A landscape with many valleys, sampled at points; each row gives a point and its height.
A ball rolls from a point to the lowest of its 5 nearest points, and stops where none of them is lower. Distance is the straight distance between rows; heights are no part of it.
<910> h=4.64: [ 88 175 145 144 141 124 118 127 112 135 154 145 102 119 182 131 120 120
 114 113 141 158 139 127 122 157 113 125 108 143 128 131  84  77 176 113
 117 139 162 152 113 124  99 149 140 150 129 133  97 156 148 152 142 124
 105 105 126 142 126 103 157 149 116]
<459> h=5.99: [178 105 127 132 109 134 162  98 119 149 116 120 172 178  79 151  98 148
 141  71 133 139 127 113 104  94 157 149 189 113 127 153 142 178 130 102
 163 189 114 159 140  95 190 117 125 132 107 112 135 112 112 112 102 111
 126 137 109 148 121 143  92  81 112]
<686> h=3.02: [210  73 110 104 123 131 145 106 156 118 120 138 148 107  98 160  83 120
 147 113 140 116 139 139 163  98 151 160 136 132 135 156 193 136  67 120
 154 170 123 102 153 123 202 116  95 123 136 163 172  92 113 108 111 157
 145 142 156 135  90 181 103 108 125]
<69> h=4.02: [131 135 124 140 154 135 118 135 170 103 125 140 114  98 145 144 130 114
 119 132 118 111 137 128 171 112 166 135 111 132 127 147 161  97 117 133
 109 124 142 116 142 142 147 137 109 103 129 168 134 106 159 108 124 157
 145 135 135 109 105 161 152 120 140]
<588> h=5.04: [ 93 156 119 146 137 143 130 123 116 150 121 122 116 144 149 135 111 100
 151 123 154 139 128 112 120 132 127 118 126 136 119 130 151 117 143 107
  87 116 139 129 128 131 126 128 151 128 119 137 101 120 151 126 150 120
 130 130 110 120 140 104 159 118 137]
<363> h=2.47: [217  81 125 117 104 107 121 146 138 162 132 100 168 105 120 138 110 107
 170 137 160 105 146 141 123  82 131 105 129 142 114 125 213 142  39 141
 141 113  88  91 136  98 151 117 141 107 121 160 181  93  92 105 132 138
 133 196 182 124 142 126  95 143 183]
<683> h=3.91: [ 77 162 118 117 148 134 107 155 153  86 133 144 101 105 144 120 143 112
 111 167  88 122 119 148 158 119 122 104 101 101 164  85 114 114 161 172
 110  66 123 131  93 170 104 122 141 151 138 136 121 114 165 150 140 154
 163 107 130  90 118  84 163 128 124]
<727> h=4.74: [143 120 154 154 123 119 155 104  87 155 131 102 133 183 120 126 141 145
 126  79 150 146 125  88  64 151 124 159 160 136 113 147  98 122 168  78
 140 193 148 150 127 113 117 109 126 144 131  84 112 151 116 119  98  97
  97 122 103 144 113 120 101 136 112]
<352> h=7.60: [ 55 194 152 113 135  98 117 132  89 127 153 160 111  96 181 117 117 120
 137 131 136 161 138 142  99 208  89 148 129 138 138 136  75  82 195  83
 158 114 165 139 120 133  88 149 104 117 125 113 105 215 128 214 132 107
  89 102 120 175 117 142 155 153 102]
<434> h=3.96: [125 127 144 151 132 127 150 113 123 141 133 131 113 139 134 136 105 140
 154  84 153 150 153  95 113 131 133 145 149 147 123 155 127 122 151 101
 124 179 151 123 138 118 130 139 127 131 125 128  97 124 130 126 117 123
 112 113 123 137 120 144 147 119 134]
<298> h=1.40: [203  91 120 104 132 130 131  88 184 124 121 142 139 104  94 155  69 139
 114 110 149 101 168 134 177 107 164 160 136 130 142 173 171 128  82 123
 179 179 137 121 154 142 205 115 113 118 117 149 199 108 132 108 107 166
 155 135 145 151  79 160 107 130  97]
<354> h=2.51: [205  57 128  98  91 113 118 121 158 135 134 122 162  87 125 145  97 107
 131 137 163 112 148 158 142 119 138 130  94 130 106 133 200 124   4 139
 184 137  98  72 145 106 166 129 135  88 137 187 198 113 114 104 123 144
 150 202 188 107 132 165 109 159 172]
<638> h=4.18: [139 130 114 139 123 134 116 133 149 129 130 129 106 119 135 136 117 106
 143 128 144 139 136 136 148 111 156 107 118 140 113 138 169 123 126 119
  82 137 137 111 150 141 134 129 121 117 139 137 125 107 150 105 150 137
 141 152 144 107 129 128 148 120 142]
<980> h=5.15: [159 130 144 151 145 130 146 111 152 134 127 148 125 139 116 157  93 148
 151  97 128 126 140 106 131 140 154 169 124 133 133 158 134 116 125 126
 163 161 153 139 167 131 175 137 112 133 109 148 128 108 134 113 100 146
 126 110 152 153  99 155 118 112 100]
<1079> h=4.00: [ 84 195 129 105 169 105  97 177 137  58 133 170 106  77 146 106 154 163
 101 158  70  89  92 168 164 158  97 117 106  93 160 100 107  71 177 204
 169  56 113 137 122 159  94 155 105 122 165 126 123 145 162 197 125 141
 159 109 129 129 133 118 158 135 107]
<685> h=6.08: [180 128 143 111 119 131 175  92 129 114 118 144 155 181 106 158 127 149
 107  46 135 130 111 115 109 109 141 170 190 113 127 166 113 177 158  97
 196 178 151 161 116  90 202 106 125 134  98 130 112 130 117 112  67 121
 114  97 122 174 116 135  91 123  70]
<1040> h=3.47: [142 108 118 127 136 125 108 144 142 125 138 118 129 104 131 135 113 119
 149 143 145 130 142 136 155  96 164 118 111 136 109 132 179 123 101 122
  82 118 131  97 158 143 147 122 117 103 122 157 133  97 129 102 144 142
 143 160 149 118 127 144 125 109 154]
<1071> h=1.72: [ 94 148 126 125 133 112 116 126  71 164 125 121 102 141 165 119 138 129
 103 129 163 196 133 104 100 174  87 113 125 156 155 107  67 126 176  98
  92 115 126 139  75 173  58 139 171 167 150  98 120 154 124 181 154  88
  88  89  98 156 102  98 122 166 104]
<380> h=3.92: [165  87 108 130 134 129 129 113 176 124 121 128 119  93 121 162 115 111
 132 127 139 113 163 127 160 123 171 134 122 128 141 142 171 106  68 124
 115 145 148 109 159 124 166 123  95 108 125 168 165  78 119 101 117 154
 151 149 138 122  93 171 129 137 124]
<258> h=2.22: [183  93 121 102  97 107 121 123 153 132 133 108 139  74 130 131 113 110
 162 147 153 111 139 158 154 100 140  96 108 140 117 133 198 127  39 149
 130 124 108  75 134 116 154 133 140  96 133 182 175  93 103  86 132 149
 152 196 178  95 150 160 124 153 169]
<66> h=5.18: [104 143 104 134 112 134 105 137 136 142 113 126 108 129 131 123 104 117
 145 164 152 149 130 121 152  96 122 102 118 144 111 107 124 124 141 127
  56 118 113 105 108 152  90 125 143 131 127 138 101 117 138 114 175 131
 127 143 120  97 144  84 142 104 149]
<148> h=2.85: [225  55 110 104  99 112 139 119 144 131 132 116 164 110  92 160  93 107
 161 128 167 119 133 133 133  88 146 138 139 123 117 139 198 130  40 136
 168 159  89  81 141 115 173 124 107 110 127 174 203  94  97  73 115 120
 129 201 172 130 125 154  87 132 153]
<723> h=1.18: [154 106 118  94 103 127  98 137 157 106 148 107 129  62 146 120 136 113
 119 173 128  99 124 154 148 107 134  98  75 131 111  99 192 159  41 152
  95  89 116  84 145 128 124 128 130  98 127 169 178 114 142 103 138 148
 157 202 175  75 164 169 125 160 177]
<851> h=4.19: [ 99 138 115 126 130 142 107 121 150 132 121 136 109 112 125 127 122  85
 139 161 123 126 127 131 148 100 136 106 103 134 130 120 154 120 119 140
  74  94 132 107 129 145 125 126 130 128 121 137 122 104 142 121 166 148
 149 138 140  95 146 110 152 110 148]
<120> h=4.55: [125 118 130 160 149 116 159 101  76 165 108 100 113 168 141 127 126 152
 134  95 156 165 141 100  67 163 125 138 141 163 119 147  89 132 167  80
 111 178 146 165 111 131  88 118 146 146 144  74 104 144 129 122 124  67
 101 107 115 144 109 124 109 151 114]
<465> h=5.87: [ 60 206 148 129 147 113  98 140 110 126 149 186 104 105 157 105 135 126
 121 148 123 127 108 149 154 165  93 122 113 113 140 116  84  65 183 133
 148  90 145 150 121 144 109 159 114 135 128 140 103 189 137 193 135 131
 106  94 114 148 122 123 175 143 102]
<651> h=4.46: [114 163 126 146 170 119 110 162 171  85 130 180 108  65 165 139 128 127
 105 136 104  91 169 132 170 138 139 127 100 146 138 142 129  74 130 161
 172 119 161 147 162 130 123 135  79  91 115 141 123 147 150 136  99 138
 130 125 139 157 105 165 138 133 105]
<54> h=5.35: [ 98 119 100  87 105 176 114 125 163  71 125 120 106  85  94  97 164 141
 100 205  57  97  82 183 116 130 100 104  53 108 137  62 136 175  80 191
 124  43  99  69 143 152  95 112 138 160 163 138 156 106 143 156 130 160
 182 174 145  59 166  93 145 153 175]
<389> h=4.43: [166 105 127 135 127 129 136 113 146 145 121 129 138 145 121 149  96 131
 159  92 148 142 137 116 122 106 151 160 160 128 121 164 156 139 116 124
 114 165 130 120 160 119 179 120 110 125 120 120 131  99 120  91 116 128
 145 126 128 144 127 133 128 109 128]
<203> h=4.54: [157 111 150 142 124 138 168  90 130 140 133 133 156 165 108 140 106 139
 163  78 151 143 149  85 104 135 151 155 168 132 126 163 124 143 144 102
 150 182 146 146 134  99 169 126 125 143 122 118 122 115 126 111 101 111
 122 115 144 152 111 133 110  98 110]
<692> h=4.84: [143  73 150 140 139 109 167 118  74 140 136 102 122 187 137 136 148 135
 130  89 128 150 125  87  42 171 135 168 159 141 107 146  89 147 171  84
 155 170 158 176 122  94 128 112 121 127 116  78 118 156 100 118  98  95
  89 115 111 147 126 155  83 147  89]
<31> h=4.53: [187  86 122 131 106 124 162 116 114 168 131 110 178 153  95 119 104 129
 176 102 148 123 111 123 105  87 141 139 175 109 115 150 171 157 106 129
 114 161  91 112 139  91 167 123 131 115 120 129 120 113 118  84 126 106
 116 158 135 139 148 124  85  85 159]
<734> h=3.06: [131 133 104 106 127 153  95 134 143 117 140 127 107  89 134 126 122 109
 122 188 121 117 128 155 168  98 139  94  82 125 114 101 170 126  98 157
  89  74 122 102 135 144 121 129 114 118 125 152 151 105 142 111 151 154
 135 179 156  85 153 127 135 124 161]
<428> h=3.26: [ 67 183 147 125 140 127  96 143 100 149 137 135 110 144 162 118 153 116
 106 149 135 173 125 123 133 150  76 112 128 124 134  84  54  99 170 134
 107 112 116 141  65 173  78 148 151 147 159 135 103 145 127 179 160 113
 112  82 123 134 109  86 151 149 113]
<735> h=5.67: [140  75 133 150 112 121 168 127  57 183  99  86 146 184  81 103 144 135
 155 111 142 141 102 121  79 126 139 110 168 123 110 125 125 179 126 103
 116 146  92 146 128  87  95 135 152 125 106  69 105 137 104  90 121  78
 103 138  95 144 154 124  75  90 152]
<706> h=5.26: [ 73 209 137 119 147 106  99 165 114 102 136 177 105  79 172 117 143 131
 114 160  92 106 124 170 164 168 116 129 105  96 135 111 107  68 178 168
 177  81 150 160 110 142  99 157 104 118 141 118 109 163 142 195 118 128
 150 106 139 143 133 136 168 127  99]
<204> h=3.77: [116 131 122 143 129 133 126 109  91 162 104 118 120 147 136 119 117 128
 151 112 169 175 131  97 100 138 128 116 146 154 119 120 114 123 151  87
  80 154 121 120 111 144  85 133 159 142 128  94  84 132 136 117 150 100
 121 125  94 143 120  99 140 137 121]
<308> h=5.02: [163 118 154 103 107 107 167  85 103 124 110 111 158 192 124 145 144 149
  96  86 129 143 126 102  62 138 151 179 191 112  98 149  93 173 157  94
 185 159 148 185 125  97 166  96 116 131 100  88 121 140 101 124  75 104
  94 100 102 163 144 158  85 138  58]
<356> h=3.20: [112 119 122 124 131 148 104 142 174  89 129 125 115  79 151 135 136 125
 103 145 104  89 140 190 173 123 148 121  79 120 136 127 171 135  55 125
 116 110 146 102 154 126 156 127 110  82 125 165 172 101 132  95 119 184
 160 155 136  69 130 182 140 153 135]
<296> h=5.30: [124 184 135 154 161 123 130 139 135 121 132 187 104 113 153 142 103 119
 149 100 140 108 163 110 137 136 134 141 119 149 133 159 125  85 146 130
 147 156 172 156 166 109 157 152 108 110 112 134 120 148 134 147 131 145
 111 110 152 170 102 160 164 129  90]
<1061> h=5.29: [175  78 124 147  99 124 179 122  90 183 110  97 203 184  69 112 115 135
 151  94 131 104 100 122  89  81 127 126 190  87  97 140 133 183 116 116
 146 147  91 153 143  76 158 119 150 130  94  90 108 138  91  76 128 102
 121 134 104 139 145 130  46  79 134]
<306> h=2.55: [ 69 159 121 130 120 126 105 127  87 161 117 113 108 147 153 110 140 119
 112 122 160 193 140  98 100 139  99 112 121 148 149 110  78 125 159  89
  89 138 121 137  74 174  76 141 171 160 147 113 105 154 121 145 164  90
 110 100  89 137 109  74 145 144 125]
<425> h=3.49: [175 115 128 132 136 145 144 111 183 101 125 152 133 107 111 136  93 143
 132 112 139 106 154 110 168 119 143 159 126 144 136 169 164 109  96 127
 185 164 149 135 172 118 195 124 100 120 119 150 149 110 121 118  88 156
 147 117 153 163  79 164 110 130 104]
<186> h=3.14: [ 87 146 104 108 108 150 112 178 107 125 143 114 112 154 111 108 158  90
 118 173 104 143 114 127 142 106 105  83 121 118 166  65  71 137 141 176
  92  92 103 118  93 196  87 126 167 168 149 129 105 112 139 167 178 156
 143  98 124 104 112  60 162 102 143]
<817> h=3.99: [102 133  98 111  99 152 106 140 126 116 122 126  96 133 101 115 130  82
 120 182 133 149  97 122 143 110 105  88 115 148 131  88  96 146 126 156
  83  97 106 101  86 169  90 142 154 143 110 121 101 118 137 118 175 147
 150 134 113  90 130  76 158 108 158]
<320> h=4.63: [109 175 103 108 147 116  92 156 181  48 113 142 103  65 160  87 158 201
  87 124  57  35 109 187 192 155 102 136  66 116 151 148 132 115 145 195
 179  79 113 101 154 121 105 151 105 111 174 130 120 138 147 181  94 153
 172 136 105 120 173 159 160 151  97]
<471> h=5.13: [ 70 194 151 137 131 125 109 134 102 140 150 147 111 112 165 101 121 125
 114 140 142 172 131 140 105 184  94 117 133 128 143 101  73  90 191 106
 131 118 139 139 101 144  93 144 133 142 138 130 110 189 130 193 146 104
 101  97 121 141 121 111 169 164 106]
<195> h=3.56: [ 84 155 113 114 136 163 103 141 131 113 131 144 101 125 139 117 137 112
 109 170  95 124 107 132 164  92 114  99 119 122 129  97 110 125 137 157
  82  72 128 129  97 182 111 118 152 159 143 141 115 102 154 150 177 135
 137 109 128  98 132  88 168 102 154]
<642> h=4.57: [159 111 107 133 119 135 117 142 133 156 124 103 154  95 131 123 110 117
 165 144 164 134 128 125 147  75 136 112 131 145 104 111 177 132 100 142
  82 123 117  89 133 130 132 121 127 124 117 146 124  94 116  82 170 135
 145 180 146  96 166 121 121 106 168]
<111> h=2.31: [ 91 155  93 103 148 163 106 137 173  57 136 124 103  92 120 120 172 179
  95 175  37  72  98 182 154 141 108 134  75 114 179 104 120 153 121 199
 159  52  94  94 127 157  85 121 142 159 189 135 156  88 160 170 120 151
 182 126 130  86 156 114 171 173 155]
<1035> h=5.78: [ 65 169 152 117 134 117 121 130  72 150 137 156 121 118 170 124 131 132
 113 145 152 177 121 127  92 209  91 140 132 136 145 153  71  95 181  87
 147 118 154 145 106 132  84 142 116 148 137 100 124 187 110 197 163  88
  66  99 119 168 113 131 142 182 105]
<505> h=3.46: [ 65 167 125 126 112 145  88 153 102 131 137 124 109 169 127 108 139 102
  96 149 142 185 125 124 122 123  88  85 130 123 144  75  60 115 150 145
  86  96 123 132  81 176  81 146 161 174 155 121 100 137 125 177 175 129
 111  95 116 118 105  65 168 132 134]
<244> h=3.04: [ 82 153 141 137 145 129 118 125  85 154 125 130 100 152 161 123 128 121
 113 131 148 165 136 111 126 155  97 114 131 156 140 121  76  95 181  99
 104 128 135 146  89 146  88 139 154 158 139 106  99 157 134 164 154 111
 100  80 104 143 120 104 147 144 122]
<1109> h=5.27: [118 103 110 149 116 118 136 123  75 168  91  98 138 169  98 108 142 133
 145 127 166 159 115 102  97 122 130 111 142 148 116 119 117 160 135  94
  90 157 104 127 108 135  84 136 167 135 120  94  97 142 127 108 148  81
 115 133  96 134 152  93 103 116 151]
<828> h=4.90: [134 111 147 150 112 121 164 102  88 163 126 106 139 184 105 138 138 143
 134  82 130 156 131  84  72 140 143 151 163 122 106 149  98 153 157 100
 139 181 151 157 125  85 139 121 131 131 119  77 104 127 126 117  94 102
  93 112  99 152 140 142  87 111 110]
<378> h=4.91: [172  89 166 112 122  97 168  94  87 133 153 115 167 194 117 147 157 156
 110  71 133 147 115  99  46 154 141 162 199 127  81 145  72 146 171  91
 190 164 156 181 117  92 136  78 109 125 108  66 146 163  84 122  72  84
  86 109  98 158 147 164  67 157  70]
<924> h=4.56: [140 124 120  82  86 169  97 118 147  77 135 122 140  82 134 104 155 116
 118 204 100  91 110 166 135 116 115  87  65 116 111  81 159 166  44 159
 127  73 109  79 136 122 110 127 127 112 127 156 173 116 124 136 145 156
 158 192 156  45 179 126 125 161 178]
<48> h=3.81: [132 105 116 145 143 132 120 119 192 109 135 132 120  79 123 155 133 125
 110 132 105  95 165 147 181 130 156 131  95 136 142 152 168 120  98 131
 139 132 150 128 163 124 159 135  85  94 126 156 158 113 139  98 112 173
 150 126 141 129 107 167 149 125 122]
<884> h=3.57: [188  88 124 126 107 130 139 132 146 151 122 109 162 132  99 155 103 119
 182 112 157 115 129 127 144  86 146 134 150 128 119 157 177 145  88 142
 119 143 127  93 145 116 173 116 112 123 126 140 156 113  99  80 121 136
 132 168 160 142 127 133 105 101 153]
<962> h=4.30: [113 156 121 157 152 143 115 142 150 128 127 136 118 109 137 137 106 128
 136 131 142 115 143 126 155 125 163 110 107 133 124 121 153 103 132 127
  84 116 155 126 142 136 140 125 121 117 133 142 115 115 149 116 137 141
 139 126 132 117 120 114 172 112 139]
<552> h=2.72: [224  80 117 114 105  98 147 138 121 161 130 103 175 123 107 139 104 120
 197 122 163 107 136 137 122  83 148 123 165 121  97 145 184 143  66 151
 143 148  65 100 139  77 155 130 131 117 125 154 168  92  99  87 128 121
 136 205 168 137 142 127  73 116 181]
<656> h=3.97: [138 105 131 150 140 127 122 139 204  84 138 139 132  69 163 134 129 129
  83 142 111  73 149 164 186 138 151 146  83 126 148 132 153 124  81 130
 155 121 148 132 166 123 155 143 101  91 129 172 146 126 121 104  85 186
 152 131 148 133  99 194 144 143 119]
<411> h=3.93: [ 97 146 108 145 157 130 103 137 148 118 117 145 102 124 167 118 131 108
 113 149 110 127 134 138 169 118 133 120 100 127 125 107 130  98 147 142
  75  69 140 121 103 151 115 135 121 139 134 141 127 117 164 107 142 139
 133 108 122  94 140 117 171 114 142]
<487> h=0.85: [ 97 130 110 111 140 170 116 145 159  66 134 109 122 125 100 109 171 153
  87 205  45  97  83 162 150 132 112 110  91 118 169  88 131 140 136 210
 126  66  94  90 106 177 104 125 126 163 175 131 142  95 147 166 121 175
 172 110 145  77 135  91 168 122 143]
<467> h=5.22: [111 124 105 131 117 135 131 122  84 181  94 101 112 142 103 111 143 123
 153 133 178 182 116 113  94 119 104  99 141 157 127 124 101 153 154 115
  53 135  86 116  93 135  65 125 187 152 126  85 106 139 136 113 153  80
 109 135  86 110 132  84 105 142 147]
<615> h=3.98: [192  91 119 116 113 131 151 116 162 145 115 133 137 125  99 161  90 117
 150  90 145 129 148 120 146 114 167 163 148 119 131 164 172 141  92 126
 127 170 138 113 163 133 195 123  93 121 109 136 157  83 129  91 121 130
 145 137 145 142  91 154 108 101 128]
<624> h=2.46: [ 84 144 105 129 135 174 117 173 139 111 148 125 114 141  96 106 167 124
 100 192  66 121  95 141 139 114 105 101 105 122 171  74  84 126 127 211
 114  75 113 107  97 187  96 117 160 161 169 143 121  93 151 179 152 153
 166 103 142  91 117  56 146 108 153]
<228> h=4.21: [ 97 156 135 146 164 114 115 150 156 104 132 150  99  90 151 131 133 111
 116 124 115  96 158 133 186 136 144 122 108 128 128 126 130  92 139 139
 115 113 159 129 153 122 126 137 103 114 121 137 126 122 157 131 120 154
 140 110 133 123 124 143 163 116 127]
<346> h=5.92: [162  72 150 141 104 106 167 149  95 198 113 103 189 191  58 102 151 129
 153 112 115  98 106 129  70  81 120 110 196 102 106 137 135 201 110 119
 128 159  68 182 129  63 132 129 158 122  83  66 137 144  97  72 116  93
  98 144 101 159 157 139  44  98 166]
<549> h=2.69: [168  84 119 117 116 128 121 131 161 134 126  98 139  83 126 133 111 105
 164 140 151 117 147 132 146  97 152 133 115 129 118 123 191 127  64 138
 106 132 106  90 154 131 161 129 124  95 137 164 142 105 111  86 136 134
 137 190 162 123 139 153 115 117 165]
<237> h=5.90: [ 68 194 127 139 153 124 107 155 126 110 133 179 105  89 156 123 129 133
 123 137 118 123 128 142 171 163 124 129 107 125 122 123  98  70 166 121
 154 112 144 139 128 121 116 165 110  96 118 135 108 170 145 177 136 117
 105 116 131 162 123 149 166 132 100]
<601> h=4.31: [ 71 185 128 125 154 140  93 161 130  95 152 147 107 114 140 122 152 129
 102 157  96 122 118 138 146 117 107 104 112  98 145  92  86  90 179 163
 138  82 126 154  85 163  89 143 142 149 146 130 100 132 152 179 147 144
 131  82 132 101 121  74 177 131 123]
<569> h=5.09: [100 126 150 147 153  99 148 121  71 158 132 113 119 136 162 139 133 124
 126 114 152 183 137  92  71 202 110 148 143 160 129 146  95 109 177  70
 130 155 147 157 106 113  88 118 135 139 119  86 112 165 138 149 144  86
  67 107 115 163 125 122 125 160 116]
<578> h=4.11: [ 98 140 113 100 128 155 112 139 153  76 124 134 109  94 127 110 142 107
 103 189  98 111 110 140 166 116 130 100  86 129 144  94 141 138 121 154
  84  61 131 105 123 161 106 110 118 133 143 142 144 101 151 140 149 150
 157 136 122  77 144  99 159 135 146]
<527> h=4.96: [144 123 119 151 123 129 139 119 128 152 125 110 140 141 122 137 103 124
 168 107 167 133 131 103 125 120 134 130 145 134 114 135 152 136 121  99
  87 154 119 104 140 116 153 124 136 121 109 123  92 116 123 100 159 105
 130 157 117 126 145 123 125 104 144]
<736> h=5.20: [140 106 128 156 127 130 159  99  89 176 106  87 143 183  93 123 129 147
 166  92 154 160 119  87  86 115 130 140 142 134 122 134 124 153 141  93
 101 174 124 133 136 109 114 123 147 126 117  93  96 114 133  94 116  73
 106 117 108 137 133 120 100 102 130]
<833> h=5.00: [156  91 153 116 106 103 158 101  95 149 108 112 181 225 110 149 163 122
  81  81 108 133 109 104  68 128 133 159 200  98  95 140  98 157 162  81
 160 148 145 184 109  72 138  80 123 113  89  71 131 155  82 104  66 102
  90  75  88 163 149 164  59 135  68]
<675> h=8.23: [120 132 111 133 106 126 128 140 105 170 104 105 130 140 108 107 112 115
 175 139 177 135 120 119 114 102 130  94 129 161 122 129 139 152 138 121
  64 138  90 111 112 124 103 138 169 134 116 112  92 136 136 108 177 104
 135 159 113 130 161  87 143 114 156]
<1066> h=7.12: [117 160 163 151 130 124 152 119 112 138 155 179 106 130 154 135 117 128
 166  97 148 142 149  93  97 171 132 146 133 153 129 176  92  92 159 110
 159 157 162 148 157 102 140 148 117 131 104 138 105 151 124 171 121 130
 103 106 134 178 116 145 147 148 102]
<383> h=3.51: [116 143 131 112 155 143  98 128 176  61 139 123 120  71 163 128 168 155
  82 145  60  65 118 163 192 133 122 120  56 129 142 115 134 127 112 156
 125  75 126 119 137 123 114 121  97 115 155 151 154 107 150 132 121 175
 155 131 118  62 134 134 149 150 140]
<808> h=1.28: [152 130 141 140 111 134 146  98 128 134 138 128 138 156 119 148 105 142
 159  80 151 148 134  89 110 124 149 146 149 147 121 154 137 137 130  95
  98 182 147 141 152 116 161 129 138 126 114 141 108 112 137 104 116 120
 124 121 129 131 121 120 132  87 126]
<29> h=3.41: [ 95 131 106 108 129 164 112 160 142  89 124 128 116 123 113  99 156  99
 108 199  82 121 122 145 144  96  99  80 103 124 131  93 116 139 128 187
  89  63  97  91  94 173 102 107 138 162 127 131 129  99 134 150 168 167
 156 142 136  89 128  73 156 122 149]
<893> h=5.12: [ 86 193 118 133 159  93  93 171 144  61 122 174 102  68 158 105 153 151
 103 143  63  84 120 155 172 144 113 125  98 114 145 111 109  66 148 177
 176  76 141 127 121 140 123 144 108 113 146 126 105 169 152 175 110 131
 137 107 118 146 136 132 158 132 109]
<309> h=3.44: [ 70 165 158 136 134 110 107 127  70 153 130 127 117 140 177 128 135 127
 126 139 159 184 130 120  95 186  89 131 129 136 141 116  72 104 187  90
 121 125 147 150  76 155  69 138 148 141 142 111 112 182 111 174 158  94
  77  95 109 160  99  97 136 180 116]
<243> h=2.80: [ 58 186 151 112 132 114  90 137  80 163 143 130 114 129 168 113 153 112
  96 156 142 195 131 119  97 186  73 121 124 149 147  92  47 110 178 125
 131  95 130 141  79 174  72 148 152 153 152 113 134 191 104 199 164 104
  92  84 116 166  97 112 142 179 109]
<553> h=5.24: [143  82 124 135 108 122 167 114  83 165  93 113 172 186  72 117 122 139
 158 102 147 137 114 109  95 117 133 145 184 126 106 140 144 175 123 104
 124 172 108 142 136  82 140 121 142 118 115 107 113 129 112  78 121 103
 117 135 100 138 149 117  85  89 146]
<1009> h=2.50: [164  72 134 119 107 125 108 124 183 101 134 118 117  75 140 134 116 111
 104 146 135 103 143 169 162 112 151 126  86 118 128 125 187 136  34 130
 123 130 136  83 173 117 153 131 105  80 137 174 168 109 122 100 125 172
 159 170 152  80 124 179 139 148 150]
<872> h=7.31: [198 126 140 114 126 155 164  98 139 117 114 140 164 160  89 170  93 140
 134  73 140 107 130 109 135  93 169 168 184  95 126 166 158 152 129 119
 192 188 141 147 127 113 209 105 127 142  98 140 144 110 119 111  88 119
 134 108 135 157 105 144  87 117  88]
<1005> h=2.59: [ 91 162 132 108 166 138  97 147 176  65 133 131 115 101 135  99 171 180
  84 147  48  70 100 166 169 145  95 124  68 115 153 109 118 114 137 190
 163  60  99 128 125 139  94 139 121 148 170 131 139 120 161 164 112 162
 163 119 123 105 135 120 170 152 144]
<1096> h=4.89: [137  82 160 154 128  98 163 105  65 161 108  82 136 210 107 121 141 133
 129  96 121 170 127  95  70 150 142 135 160 124 110 134 128 161 153  83
 122 172 142 178 128  96 103 113 136 141 132  69 120 143 110  91 110  79
  93 115  84 152 147 129  77  99 111]
<393> h=4.92: [ 75 201 127 139 154 107  97 174 141  95 148 180 108  92 169 126 138 113
 115 155 108  97 117 147 170 147 125 117 100 135 142 108 120  86 171 165
 154  81 132 155 121 151  99 138 113 133 137 138 105 149 168 170 130 127
 150 104 130 133 126 115 159 137 106]
<165> h=5.03: [119 111 169 152 134  98 170 125  73 146 155 124 113 171 136 129 152 151
 124  96 130 150 134 100  47 205 113 163 166 137 125 159  82 120 176  83
 161 158 170 159 126  96  89 107 109 161 134  82 124 170 116 163 124 103
  77 115 135 169 140 141 105 169  79]
<157> h=2.95: [185  73 125 109 132 140 114  90 209  97 110 140 125  92 106 159  94 125
 102 142 134 105 158 154 171 119 137 146 109 120 153 156 176 130  42 133
 178 141 147 118 177 137 185 113 102 105 121 196 191 109  94  97 110 187
 166 138 151 126  79 180 129 141 136]
<1022> h=5.33: [155 129 159 160 130 120 168  93 141 135 140 149 139 153 118 153 107 146
 141  67 128 147 140  82 105 143 129 171 164 132 123 167 110 115 147 104
 170 187 159 151 145  95 164 135 121 127 105 126 103 133 124 127 104 118
 104  89 137 158 112 142 117 105  93]
<350> h=4.05: [106 145 127 128 156 115 106 154 189  70 134 153 107  79 174 120 138 139
  90 133  87  71 142 172 189 126 132 123  96 114 153 130 150 103 115 146
 142  95 131 122 155 132 129 148  99 103 140 161 152 133 139 138 101 173
 152 111 111 114 117 163 149 144 111]
<454> h=4.45: [114 122 108 110 121 149  89 123 180  72 143 125 126  70 153 114 153 141
  83 151  83  89 111 176 156 115 121 123  57 116 135  99 153 146  85 149
 124  84 132  99 153 135 128 116 121 107 129 167 166 107 143 125 125 166
 170 151 122  57 164 142 141 146 140]
<430> h=5.11: [169  80 120 129  98 116 166 137  99 172 125 101 184 170  78 122 109 145
 178 106 135 106 133 119  95  88 139 114 181  97 103 135 152 178  94 119
 141 161  67 141 149  80 164 138 148 124  95 120 113 120 105  83 134 116
 125 167 131 142 167 114  72  85 167]
<44> h=5.28: [170  88 119 133 102 123 173 109 120 154 141 114 160 175  79 132  99 143
 158  91 136 118 123 113 106 104 148 147 168 103 114 149 142 169 122 107
 134 179 127 123 143  98 190 117 122 122 114 121 115 126 118  87 112 103
 117 131 130 137 132 135 102  79 124]
<516> h=3.59: [ 82 154 113 119 111 161  98 152 109 159 126 111 103 146 124 100 131 101
 121 160 145 167 116 120 134  97  83 100 123 133 130  76  72 135 142 138
  82  88 102 115  82 186  90 131 165 168 127 128 112 140 131 151 166 126
 132 107 118 108 130  76 149 118 131]
<1053> h=5.25: [140 124 150 145 138 123 172 103  97 134 139 123 131 154 146 137 142 156
 140  79 143 150 132  89  62 174 134 172 162 143 112 170  96 122 167 100
 154 188 154 171 140 104 144 119 119 129 118 105 100 161 114 136  99 119
  98 112 123 173 116 154 120 130 102]
<292> h=5.16: [164  84 139 123 108 109 178  91  83 164 114 106 163 232  91 147 158 131
 101  83 117 142  99 118  68 114 133 143 205  88  90 145 110 184 138  88
 157 158 116 172 119  85 154  97 131 111  98  60 126 156  80  86  68  89
 100  99 105 149 152 155  51 108 100]

Two balls start at each pair of points below. Name the first point that both come to, or write none.
<165> and <292> -> <120>
<833> and <735> -> <727>
<962> and <66> -> none
<736> and <828> -> <727>

Call two points neighbours if one is among the 5 nearest of the other. Go from one point of each pair to the other, from neighbour to neighbour, staying as low as possible. Name the highest point that can't be avoided.
<808> and <298> -> <389>
<723> and <1071> -> <383>
<1071> and <487> -> <505>
